Each scene shows the same named points in several views. A view is turned or mirrored, shifted and resized as a whole, has a little noise and may leave points out.
In the rows, 128 means zero.

Scene 1
View 1
<162>: [134 155 135 122 159  73  89 127 133]
<50>: [127 114 150 129 136 111 114 142 106]
<71>: [150 122 138 104 168 103  65 140 122]
<3>: [149 114 146 105 146 106 104 152 116]
<113>: [130 117 146 133 140 100 119 145 101]
<114>: [113 136 137 143 154 106  55 112 121]
<38>: [145 141 138 131 169  70  92 145 105]
<18>: [125 124 153 129 124 101 140 139 115]
<86>: [138 136 139  98 159 117  54 121 143]
<34>: [104 123 147 155 134 114  93 120 102]
<39>: [115 116 155 124 109 133 122 124 123]
<58>: [128 137 141 143 152  81 108 138 104]
<148>: [107 118 147 153 132 118 100 126  97]
<98>: [137 113 146 121 147 112  93 143 105]
View 2
<3>: [120 118 122 113 127 144 127 128 160]
<34>: [123 113 152 150 121 142  91 146 147]
<38>: [126 100 142 118 146 138 106 104 164]
<39>: [109 129 126 134  97 152 128 148 153]
<58>: [117 110 150 130 133 146 104 114 159]
<18>: [103 128 145 138 104 156 123 125 159]
<86>: [142  81 106 103 122 127  95 117 152]
<148>: [121 119 152 157 110 143  89 157 141]
<98>: [123 109 132 119 131 142 112 122 158]
<71>: [137  97 114 107 138 131 109 129 155]
<114>: [140  92 134 133 125 130  79 135 143]
<50>: [114 124 139 132 121 148 119 136 157]
View 3
<34>: [151 122  53 119 130 108  99  97 130]
<114>: [173 157  58 119 128 128  78 119  95]
<162>: [144 118  74 108 136 153  93 111  47]
<113>: [126 106  80 111 157 123 117  77 106]
<148>: [145 117  57 120 135 110 107  88 137]
<58>: [150  99  72 101 153 138  97  84  86]
<71>: [140 174  89 112 166 143 100  99  66]
<50>: [121 117  81 115 152 118 124  84 107]
<18>: [105  83  79 118 137 118 136  82 102]
<98>: [131 138  84 115 163 127 112  85  97]
<38>: [156 113  80  97 169 153  88  85  63]
<86>: [147 173  88 122 139 149  87 124  40]
View 4
<71>: [122 114 114 109 103 139 130 116 139]
<3>: [126 128 107 136 118 124 133 108 128]
<38>: [110 124 127 136 116 160 131 124 125]
<113>: [123 125 124 144 141 127 137 113 118]
<34>: [133 105 146 123 158 127 143 124 123]
<162>: [133 129 136 136 114 159 135 133 142]
<18>: [138 137 124 160 147 119 138 116 121]
<58>: [119 123 134 142 137 148 135 123 122]
<86>: [138 116 123 106  98 151 133 130 155]
<39>: [149 127 112 143 144 100 140 111 128]
<114>: [133  99 144 103 133 143 139 130 140]
View 5
<162>: [113 137 125 105 148  87 137 153 147]
<113>: [116 122 136 104 139 122 114  98 156]
<148>: [114 104 145 108 147 107 129  92 191]
<58>: [116 127 123  92 145 114 126 123 161]
<39>: [110 111 167 131 137 105 108  82 141]
<98>: [114 137 135 126 131 112 132 100 161]
<86>: [107 159 127 142 138  70 161 147 154]
<50>: [113 111 149 110 145 103 124  98 173]
<114>: [111 129 134 121 150  75 159 124 199]
<34>: [115 101 141 103 148 101 134 101 193]
<38>: [118 147 106  99 136 114 138 139 158]
<3>: [113 163 123 135 117 121 126 108 132]
<18>: [115 104 152  99 147 115 102 101 134]

In a view up to two points have been moved. Name them for each view, in the order of its rows, or write none.
view 1: <86>, <39>
view 2: <148>, <98>
view 3: none
view 4: none
view 5: <50>, <3>
